Each scene shows the same named points in several views. A view is turned or mirrored, and shifted as a whole, has a little noise and may leave points out.

Scene 1
View 1
K437: [-0.69 -0.77  0.77 -0.70 -2.82  0.94 -0.22  0.05  2.97  0.11 -0.16 -1.44
  1.37  0.30  0.09  0.22  1.14  0.95  1.29  3.20 -1.36 -0.45  0.96  2.65]
K704: [ 0.78  0.78  0.66 -1.98  1.16  1.57 -0.43  0.39 -3.24  1.76 -0.82  1.11
 -0.41 -1.66  0.68  1.71 -1.65 -1.49  2.03 -0.42 -1.13 -0.48  0.57  0.53]
K609: [ 2.89 -0.31  1.08 -1.03 -1.57  1.74 -0.98  0.45 -0.94 -0.76 -0.84 -1.33
 -0.83 -1.27  1.17  2.05 -1.46 -1.91  1.72  1.72 -1.00  0.05  0.46  1.00]
K138: [-0.25 -0.22  2.59 -0.84 -0.54  1.83  0.29 -0.27 -1.17  1.24 -1.72 -0.17
  0.08 -1.53  1.02  0.04 -1.08 -0.92  1.91 -0.18 -0.66 -0.11  0.41  0.28]
K240: [-0.44 -0.40  1.93 -1.86  1.17 -0.07 -0.98  0.59 -0.18  0.63  0.09 -1.02
  1.65 -1.64 -1.72 -0.86  0.48  0.75  1.26  0.73 -0.71  0.52  0.55  2.39]
K49: [-0.65 -0.24  2.49 -0.11 -0.67  1.64 -0.26 -0.48  0.31  1.41 -2.31 -0.27
  1.05 -0.01  1.72  0.46  0.18 -0.93  1.76  1.46 -1.71 -0.93  1.36  1.03]
K141: [ 0.39  0.41  1.69 -1.62  0.82  0.95 -1.05  0.68 -1.05  1.05 -0.95 -0.28
  1.02 -1.03 -0.14  0.65 -0.20 -0.68  1.72  0.85 -1.23 -0.41  0.97  1.60]
K394: [ 0.34 -0.88  1.51  0.35 -2.74  1.95 -0.38 -0.82  1.96  0.22 -2.02 -1.23
  0.84  0.68  2.63  1.29  0.45 -1.08  1.52  3.40 -2.06 -1.04  1.37  1.41]
K300: [ 2.21  1.58  5.99 -1.04  0.27  2.35 -0.84  1.07 -2.70 -0.05 -4.21 -0.87
  0.04 -2.17  1.48 -0.37 -2.37 -2.35  2.51 -1.81  0.31 -0.22  0.55 -0.89]
K89: [ 0.30 -0.66  1.84 -0.93  0.05  0.72 -1.21  0.10  0.53  0.38 -0.87 -1.28
  1.38 -0.55  0.24  0.33  0.71 -0.47  1.46  2.27 -1.68 -0.25  1.03  2.18]
K826: [-0.59 -0.58  1.93 -0.67 -0.28  1.16 -0.55 -0.40  0.31  1.22 -1.47 -0.48
  1.38 -0.37  0.80  0.37  0.54 -0.41  1.55  1.79 -1.63 -0.74  1.10  1.70]
K988: [ 0.69  0.25  1.17 -1.79  0.27  0.97 -0.68  0.64 -1.18  0.67 -0.44 -0.40
  0.41 -1.46 -0.39  0.73 -0.63 -0.55  1.63  0.68 -0.97 -0.06  0.60  1.40]
K296: [ 0.69  1.69 -0.16 -2.24 -2.27  1.22 -0.68  2.15  1.85  0.00  0.09 -0.74
  1.37  1.04 -0.33  1.65  0.41  0.36  1.48  2.75 -1.25 -1.27  1.63  2.63]
K502: [ 2.95 -1.92 -0.55 -0.48 -1.14  1.26 -1.48 -0.87 -0.49 -0.90 -0.13 -1.70
 -0.91 -0.82  1.74  2.91 -0.65 -2.26  1.47  3.61 -2.28  0.19  0.71  1.89]
K997: [ 1.76 -1.75  3.30 -0.70  0.70  1.34 -0.19 -0.91 -3.63  0.00 -0.88 -1.03
 -1.53 -4.27  0.28 -0.17 -2.67 -1.52  1.84 -1.45  0.15  1.76 -1.02 -0.33]
K56: [ 2.94  0.71  1.96 -1.41 -5.29  2.14 -0.05  1.96  2.05 -2.35 -0.50 -2.57
 -0.49 -0.51  0.02  0.88 -1.46  0.08  1.80  1.95  0.41  0.27  0.22  1.27]
K331: [-0.83 -0.41 -0.86 -0.54 -2.48  2.15  0.58 -0.77  0.91  1.77 -0.57  0.71
  0.35  0.81  2.21  2.25  0.12 -0.52  1.66  2.81 -2.25 -1.47  1.10  1.35]
K971: [-0.14 -1.58  1.77 -0.60 -2.45  1.06  0.41 -0.52  1.35 -0.26  0.17 -1.65
  0.17 -1.88 -0.62 -0.63 -0.32  1.02  1.38  1.25 -0.25  0.90 -0.17  1.54]
K290: [ 0.69 -0.75  2.71 -1.20 -0.31 -0.10 -1.67  0.93  1.80 -0.95 -0.27 -2.74
  2.15 -0.94 -1.63 -1.08  1.10  0.74  1.14  2.35 -0.79  0.53  0.88  3.29]
K914: [ 1.88  0.00 -0.27 -0.73 -0.20  1.34 -1.91 -0.13 -0.37  0.55 -1.29 -0.55
  0.61  0.97  2.56  3.33  0.23 -2.49  1.58  3.88 -3.09 -1.57  1.90  2.16]
K4: [ 1.31 -1.73  2.52 -0.70  0.18  0.97 -0.57 -0.68 -1.62 -0.16 -0.67 -1.48
 -0.39 -2.89  0.12  0.04 -1.31 -1.08  1.62  0.40 -0.61  1.12 -0.29  0.86]
View 2
K4: [-2.94  0.56 -0.07 -0.55  0.56 -1.97  0.57 -0.24  1.71 -0.17 -1.27  1.78
 -0.97  1.07 -0.11  1.26 -0.67 -0.35  1.25  0.64  1.30 -0.49  0.68  1.39]
K240: [-3.19  1.33  1.21  0.60 -0.05 -1.31 -0.10  0.30  3.05  1.11 -2.37  0.16
 -1.35 -1.42 -0.07  1.03 -1.10 -0.10  1.46 -0.90 -0.72  2.10 -1.28  1.09]
K296: [-0.10  1.40  0.90 -0.57 -1.54  1.98  0.93  0.09  1.87  3.03 -0.53 -0.78
  0.67 -0.91  0.70 -0.43 -1.28  0.87 -0.96 -1.69 -1.76  3.03 -0.19 -0.71]
K437: [-1.51 -0.21 -0.84 -0.15 -0.70  0.38 -0.97 -0.19  1.93  4.10 -0.87 -1.41
 -0.50 -1.69  0.33 -1.04 -1.46  0.55 -0.58 -0.15 -0.31  2.51  0.08 -1.46]
K704: [-1.01  2.17  0.90  0.50  0.34 -0.21  2.04  1.06  1.18 -1.02 -1.76  1.33
 -0.64  2.24 -1.14  2.31  0.96 -0.48  0.66 -0.17 -1.90  0.39  1.41  1.59]
K56: [-1.22  0.44  0.13 -3.58 -1.04  0.43  2.38 -0.61  2.04  3.30  2.01  0.45
  1.10  0.76  2.23 -1.01 -2.58  0.44 -0.85  0.04  1.65  1.60  0.56 -0.66]
K988: [-1.85  1.64  1.08  0.20  0.05 -0.74  1.00  0.51  1.97 -0.11 -1.78  1.19
 -0.64  0.60 -0.42  1.58 -0.31 -0.06  0.93 -0.61 -0.87  0.82  0.21  1.30]
K290: [-3.13  0.51  1.08 -0.17 -0.55 -0.79 -0.99 -0.40  2.97  2.63 -1.09  0.40
 -1.06 -2.63  1.15  0.19 -2.40  0.86  0.53 -1.16  0.97  1.87 -1.79  0.52]
K826: [-1.83  0.56 -0.07  1.15  0.39  0.24 -0.61  0.53  1.55  2.37 -1.37  0.02
 -1.80 -0.61 -0.16  1.06 -0.09  0.33 -0.35  0.21 -0.80  0.72  0.38 -0.20]
K394: [-0.83 -0.42 -1.34  0.35  0.07  1.62 -0.80  0.06  0.27  3.88 -0.13 -0.10
 -1.30 -0.35  0.25  0.12 -0.36  1.06 -1.98  0.58  0.08  0.14  1.57 -1.29]
K141: [-1.79  1.71  1.18  0.68  0.00  0.02  0.49  0.71  1.95  0.76 -1.62  0.88
 -1.17 -0.08 -0.14  1.71 -0.08  0.36  0.31 -0.72 -1.20  0.90  0.21  0.98]
K609: [-0.74  0.58 -0.02 -1.13 -0.50  0.53  1.08 -0.43  0.38  0.45  0.08  1.71
  0.62  1.50  0.35  0.30 -0.89  0.57 -0.24 -0.48  0.87 -0.40  1.53  0.80]
K89: [-1.82  0.60  0.37  0.82 -0.27  0.18 -0.80  0.05  1.60  2.14 -1.44  0.55
 -1.18 -1.14  0.10  0.64 -0.92  0.83 -0.02 -0.77 -0.28  0.92 -0.23  0.26]
K914: [ 0.73  0.39 -0.30  1.66 -0.96  2.97 -1.10 -0.29 -0.90  1.42 -0.99  1.10
  0.20  0.01 -0.75  0.57  0.08  1.83 -1.33 -1.71 -1.01 -0.48  1.50  0.31]
K997: [-3.43  0.94  0.03 -1.11  1.22 -3.29  1.97  0.27  1.97 -1.71 -1.10  2.64
 -1.14  2.70 -0.23  1.99 -0.07 -1.17  1.82  1.56  1.52 -1.37  1.38  2.17]
K331: [ 0.13  0.21 -1.65  0.77 -0.41  1.61 -0.11  0.44  0.13  3.01 -1.35 -1.27
 -0.41  0.64 -1.16 -0.24  0.68  0.23 -1.05  0.29 -2.19  1.49  2.12 -1.53]
K502: [-0.39 -0.14 -1.02 -0.15 -0.83  0.88 -0.44 -1.34 -0.65  0.27 -0.43  1.89
  1.22  1.10 -0.45 -0.40 -0.86  1.28 -0.14 -1.05  1.32 -1.03  1.81  0.91]
View 3
K141: [ 0.07 -0.98  0.46  0.99  0.80 -0.68  0.16  1.14 -1.05  0.55 -0.76 -1.36
  0.92  0.23  1.24  1.36 -0.03 -0.58 -1.96  0.07 -0.28  0.21 -1.07  2.11]
K89: [-0.46 -1.84  1.30  1.04 -0.10 -0.67  1.15  0.52 -1.24  0.85 -0.21 -0.03
  1.27  0.60  1.67  1.63  0.00 -0.69 -2.36 -0.78  0.15  1.90 -0.15  1.22]
K914: [-1.62 -2.69  1.38  2.94 -0.94  0.21  1.31  0.00 -2.83  1.75  2.12 -0.33
  2.52  1.10  3.29  0.76 -0.93 -1.08 -1.31 -0.74 -2.31 -0.97 -1.33  0.73]
K56: [ 1.16 -0.46 -0.50 -0.11 -0.63  0.71  1.83  0.85  0.53  1.24  3.67 -0.31
  1.11 -0.48  1.61  1.07 -2.12  0.60  1.57  1.15  1.25  4.15  0.83 -1.22]
K300: [ 1.82  1.34 -2.18  0.46 -0.56  0.44  2.15  1.71  0.66 -1.83  1.36 -3.45
 -1.86  0.98  0.41  1.36  0.13 -1.01 -0.41 -0.27  2.38 -0.86 -3.84  3.31]
K49: [-0.84 -0.63  1.37 -0.08 -1.04 -0.83  2.19  1.03 -1.97  1.08  0.00 -0.64
  0.15  1.60  1.67  0.82  0.57 -0.48 -1.70 -0.94  0.34  0.13 -1.60  0.22]
K704: [ 0.70 -0.54  0.17  1.25  1.54  0.22 -1.09  1.10 -1.24  0.76 -0.72 -2.61
  0.02 -0.03  1.23  0.27  0.11 -0.53 -0.34  1.02 -0.88 -2.23 -2.46  2.45]
K394: [-1.27 -1.60  1.97  0.40 -2.00 -0.15  2.98  0.25 -2.37  1.86  1.82  0.47
  0.90  1.57  2.65  0.71 -0.10 -0.38 -0.69 -1.08  0.12  1.38 -0.75 -1.34]
K988: [ 0.38 -1.06  0.47  0.88  1.21 -0.19 -0.22  0.74 -0.71  0.69 -0.55 -1.24
  0.83 -0.10  1.23  1.04 -0.11 -0.38 -1.02  0.53 -0.13  0.60 -0.75  1.75]
K331: [-1.62 -1.32  2.68 -0.01 -0.48 -0.58  1.25  0.54 -3.33  3.22  0.39 -0.01
  1.26  1.08  2.43 -0.19 -0.02  0.17 -0.08  0.06 -1.58 -0.28 -0.86 -1.82]
K240: [ 0.49 -1.28  0.68  0.35  1.63 -1.37 -0.41  1.12 -0.11  0.33 -2.39 -0.32
  1.37 -0.70  0.54  2.17  0.07 -0.49 -3.19  0.03  0.62  3.15  1.04  2.23]
K502: [ 0.34 -3.59  1.18  2.78 -0.28  2.06  0.52 -1.15 -1.44  0.93  2.73 -0.22
  1.08  0.41  3.11  0.73 -0.54 -1.04  0.80 -0.20 -0.42  0.45 -0.87  0.91]
K4: [ 1.71 -2.07  0.63  0.95  0.76  1.05 -0.06 -0.40 -0.36 -0.35 -0.46 -1.15
 -1.12  0.29  1.40  1.32  1.08 -0.94 -0.07 -0.24  1.72  1.11 -1.15  2.33]
K296: [-1.07 -0.45  0.46  0.61  0.21 -1.38  0.83  1.63 -1.27  2.45  1.32  0.01
  3.47 -0.30  1.65  1.01 -2.18  0.49 -1.55  1.02 -1.61  2.50  0.86 -0.64]
K971: [ 1.14 -1.56  1.69 -0.87  0.44  0.02  0.64  0.08 -0.43  1.25 -0.70  0.34
 -0.24  0.06  1.09  1.21  0.48  0.17 -0.03  0.13  1.83  3.66  0.69 -0.27]
K997: [ 3.00 -1.50  0.05  0.79  1.35  1.90 -0.79 -0.47  0.28 -1.10 -0.69 -2.44
 -2.65  0.02  0.86  0.95  1.43 -1.01  1.23  0.26  2.60 -0.20 -2.20  3.33]
K826: [-0.82 -1.21  1.63  0.39 -0.39 -0.83  1.51  0.80 -1.80  1.12 -0.48 -0.37
  0.69  1.08  1.62  1.33  0.47 -0.59 -2.13 -0.82  0.21  0.98 -0.85  0.52]
K609: [ 0.85 -1.94  0.11  1.73  0.02  1.38  0.58 -0.03 -0.61  0.76  2.32 -1.17
  0.60  0.20  2.23  0.68 -0.87 -0.52  0.88  0.49  0.20  0.52 -1.19  0.94]
K437: [-1.01 -1.57  2.24 -0.41 -0.49 -1.14  1.73  0.56 -1.76  2.29  0.17  1.22
  1.77  0.51  1.89  1.28 -0.35  0.28 -1.56 -0.28  0.09  3.81  1.25 -1.48]
K138: [ 0.63 -0.19  0.67 -0.37  0.28 -0.16  0.86  0.91 -0.92  0.47 -0.69 -1.70
 -1.04  0.81  0.93  0.71  0.88 -0.39 -0.51 -0.01  1.11 -0.08 -1.95  1.04]
View 4
K4: [ 1.01 -2.31  1.07  1.07  3.31 -2.09  1.39 -2.47 -1.22  0.33 -1.29 -1.47
 -1.69  1.55  0.73  0.08 -0.93  0.27 -1.64 -0.24 -1.43 -0.31  0.29 -0.09]
K971: [-0.03  0.29  0.92 -0.29  2.08 -1.17 -0.18 -1.75 -0.84  0.50  1.05 -1.53
 -0.70  0.03  0.71  0.28 -0.90 -1.14 -0.18  0.37 -0.74 -0.19 -1.35 -0.48]
K290: [-1.06 -0.25  2.13 -2.01  3.03 -0.98  1.97 -1.67 -1.59  1.33  1.67 -2.85
 -1.27 -1.13 -1.11 -1.63 -0.97 -0.14 -0.53  0.63 -1.79 -0.33 -1.32 -2.66]
K826: [-0.25 -1.77  2.15 -1.91  1.61 -0.91  1.93 -0.65 -1.52  0.80  0.69 -0.74
 -2.21  0.08  0.08 -1.11  0.23  0.05 -1.00 -1.13 -0.01 -1.37 -0.29  0.33]
K138: [ 1.86 -2.91  0.95  0.12  1.49 -1.56  1.39 -1.07 -1.15  0.22 -0.34 -0.96
 -1.49  0.63 -0.12  0.09  0.02  0.36 -0.92 -0.68 -0.49 -1.54  0.52  1.60]
K300: [ 4.10 -5.26 -0.14  2.70  1.53 -1.30  2.90 -3.04 -1.40 -0.56 -1.82 -2.25
 -1.48 -0.70 -1.69 -0.38 -0.17  2.25 -1.23 -0.84 -1.84 -2.81  1.20  1.59]
K997: [ 2.91 -3.54  0.20  2.91  3.60 -3.02  1.10 -2.93 -0.76  0.07 -2.46 -1.63
 -1.16  2.55  0.83  0.95 -1.11  0.57 -1.87 -0.04 -2.07 -0.15  0.87  0.89]
K240: [ 0.30 -2.16  2.24 -2.30  3.16 -2.00  2.08  0.10 -0.97  1.67  0.93 -2.43
 -0.95  0.56 -1.21 -0.58 -0.58 -0.42 -1.39  0.63 -1.97  0.32 -0.17 -1.03]
K56: [-0.33  1.09  1.36  2.08  1.40  1.59  0.40 -3.16 -2.18 -1.61  0.18 -1.12
 -0.71 -1.02 -0.30  0.99 -0.94 -0.07  1.82 -0.91 -1.65 -2.81 -0.15 -1.62]
K502: [-1.93 -0.46  3.05  1.05  3.26  0.33  1.92 -2.79 -2.66 -0.92 -1.75  0.70
 -2.82  2.18  1.29 -0.11 -0.65  0.38 -0.67 -2.25 -0.96 -1.81  1.41 -1.40]
K609: [-0.35 -1.24  2.32  1.49  2.63  0.22  1.73 -2.48 -2.24 -1.04 -1.28 -0.30
 -1.83  1.29  0.21  0.65 -0.65  0.46 -0.01 -1.67 -1.53 -2.14  1.28 -0.67]
K988: [ 0.60 -2.34  2.44 -0.70  2.58 -1.09  2.01 -0.22 -1.48  0.33 -0.18 -1.24
 -1.18  1.26 -0.92  0.43 -0.49  0.01 -0.45 -0.58 -1.80 -0.81  1.01 -0.12]
K331: [-1.42 -0.44  3.08 -2.10  0.54  0.47  0.84  0.52 -1.75 -0.35  0.70  1.42
 -2.24  1.16  1.13  0.23  0.66 -0.84  0.27 -2.51  1.10 -2.31  0.57  1.30]
K49: [ 0.28 -2.28  1.75 -1.47  0.83 -0.80  1.88 -0.84 -1.65  0.53  0.41 -0.27
 -2.39 -0.31  0.13 -1.41  0.56  0.35 -1.01 -1.47  0.69 -2.07 -0.02  1.09]
K914: [-2.49 -1.54  4.25 -1.51  2.04  0.88  3.14 -0.87 -3.20 -0.51 -0.71  1.34
 -3.49  1.50  0.02 -1.05  0.37  0.67 -0.55 -3.12 -0.08 -2.73  1.73 -0.62]
K296: [-1.51  0.04  3.75 -2.23  1.39  1.57  1.93  0.61 -2.24 -0.29  1.73 -0.78
 -0.98 -0.50 -1.85  0.41 -0.12 -0.58  1.55 -1.34 -1.42 -2.27  0.54 -1.50]
K394: [-1.61 -0.21  2.00 -1.09  0.55  0.54  1.51 -1.63 -2.19 -0.29  0.66  0.61
 -2.85 -0.61  1.04 -1.51  0.41  0.05 -0.14 -2.16  1.14 -2.76 -0.53  0.18]
K704: [ 1.73 -3.98  2.66 -0.01  2.54 -1.22  2.24  0.36 -1.40 -0.12 -1.32 -0.29
 -1.41  2.68 -0.86  1.47 -0.13  0.41 -0.86 -1.31 -1.74 -1.19  2.42  1.46]
K437: [-2.05  0.91  2.34 -2.45  1.39  0.11  0.77 -0.53 -1.70  0.45  2.13 -0.76
 -1.41 -0.83  0.15 -0.83 -0.24 -1.01  0.45 -0.68  0.12 -1.19 -1.43 -1.08]
View 5
K300: [-0.19 -0.66 -1.55 -0.92 -3.02  1.89 -2.19  1.18  0.32 -3.26 -0.77 -0.43
 -2.63 -3.95  0.00  0.07  0.16 -1.04 -1.11 -2.26 -2.26 -0.58 -2.77  3.67]
K56: [ 1.29 -0.49  1.03  1.44  0.15  2.48 -2.63  0.90  1.21  0.16  1.22 -2.64
 -1.34 -1.61  1.61  1.22 -0.22 -0.57  1.67 -0.85  1.46 -2.26  1.03 -1.75]
K988: [-1.48 -0.07 -1.76 -1.12 -1.02  0.79  0.11  0.13  1.70 -1.81 -0.13 -1.67
  0.27 -0.48  0.21  0.36 -0.15  1.83 -0.08 -0.17  0.36 -1.16 -1.27  0.77]
K331: [-0.68  0.58 -1.27 -1.56  1.85 -1.77  0.31  0.09  0.45 -0.19  1.68 -3.01
  1.83  0.71  0.93 -3.06  0.87  0.05  0.73 -0.29  0.81 -0.68  0.50 -0.37]
K296: [-0.80 -1.40 -1.08  0.01  1.78  0.18 -0.53  0.98  1.73 -0.52  1.41 -2.87
  2.40  0.32  1.27  0.99  0.95  0.95  0.58 -0.18  0.96 -3.39  0.13 -1.70]
K914: [ 0.55  0.48 -2.62 -1.93  2.61 -1.09  0.59 -0.59 -0.94 -3.10 -0.34 -2.84
  1.31  1.21  2.24 -0.62  0.89 -0.24  0.42  0.86 -1.03 -1.76 -0.41 -0.34]
K971: [-0.24  1.04  0.44  0.50 -1.53  0.95  0.14  0.51  3.08  0.40  1.40 -0.92
 -0.19 -0.28 -0.86  0.04 -0.98  0.86  0.73 -0.33  1.25 -0.12  0.78 -0.78]
K290: [ 0.29  0.09 -0.70  0.90 -0.87  1.21  1.17  1.05  3.65 -1.36  1.00  0.30
  1.23  0.61 -0.77  3.23 -0.38  0.78  0.04  0.35 -0.39 -1.89  0.27 -1.46]
K49: [-0.24  0.39 -1.39 -1.06 -0.07 -0.87  0.40  0.88  1.04 -1.42  1.16 -0.83
  1.06 -0.38 -0.21 -1.44  0.68 -0.90 -0.50 -0.92 -1.26 -0.34 -0.52  0.89]
K997: [-0.86  1.66 -1.14 -1.63 -4.07  2.34 -0.50 -0.57  1.35 -2.63 -1.49 -0.81
 -3.41 -2.22 -0.46 -0.50 -1.75  1.72  0.10 -0.43  0.23  1.61 -1.82  2.63]
K89: [-0.09  0.37 -1.49 -0.56 -0.30 -0.12  1.02  0.49  2.07 -1.91  0.60 -0.72
  1.32  0.62 -0.18  0.77  0.23  0.43 -0.06  0.21 -0.62 -1.12 -0.23 -0.27]
K609: [ 0.57  0.55 -1.14 -0.79  0.01  1.35 -1.12 -0.35  0.04 -2.23 -0.64 -2.48
 -1.52 -0.69  1.70  0.09 -0.33  0.33  0.94  0.02  0.43 -0.91 -0.61  0.10]
K141: [-1.13 -0.26 -1.90 -1.02 -1.03  0.72  0.27  0.25  1.87 -2.35 -0.22 -1.29
  0.49 -0.42  0.26  0.93  0.12  1.39 -0.35 -0.14 -0.20 -1.36 -1.29  0.58]
K240: [-1.82 -0.13 -1.78 -0.53 -1.94  0.67  1.33  0.59  3.66 -1.52  0.47 -0.18
  1.52  0.26 -1.26  1.76 -0.22  2.31 -0.54  0.18  0.19 -1.24 -1.05  0.06]
K138: [-1.15  0.31 -1.25 -1.35 -1.85  0.27 -0.47  0.50  1.36 -1.31  0.43 -1.02
 -0.37 -1.51 -0.45 -1.40 -0.03  0.33 -0.40 -1.29 -0.25  0.13 -1.16  1.86]
K502: [ 1.49  1.50 -1.48 -1.25  1.02  0.92  0.18 -1.24 -0.48 -2.79 -1.04 -2.68
 -1.22  0.72  2.32 -0.09 -0.72  0.46  1.49  1.22  0.15 -0.56  0.14 -0.58]

In a view up to two points have been moved. Name them for each view, in the order of its rows, or write none.
view 1 | K502
view 2 | K988
view 3 | K240
view 4 | K56
view 5 | K141
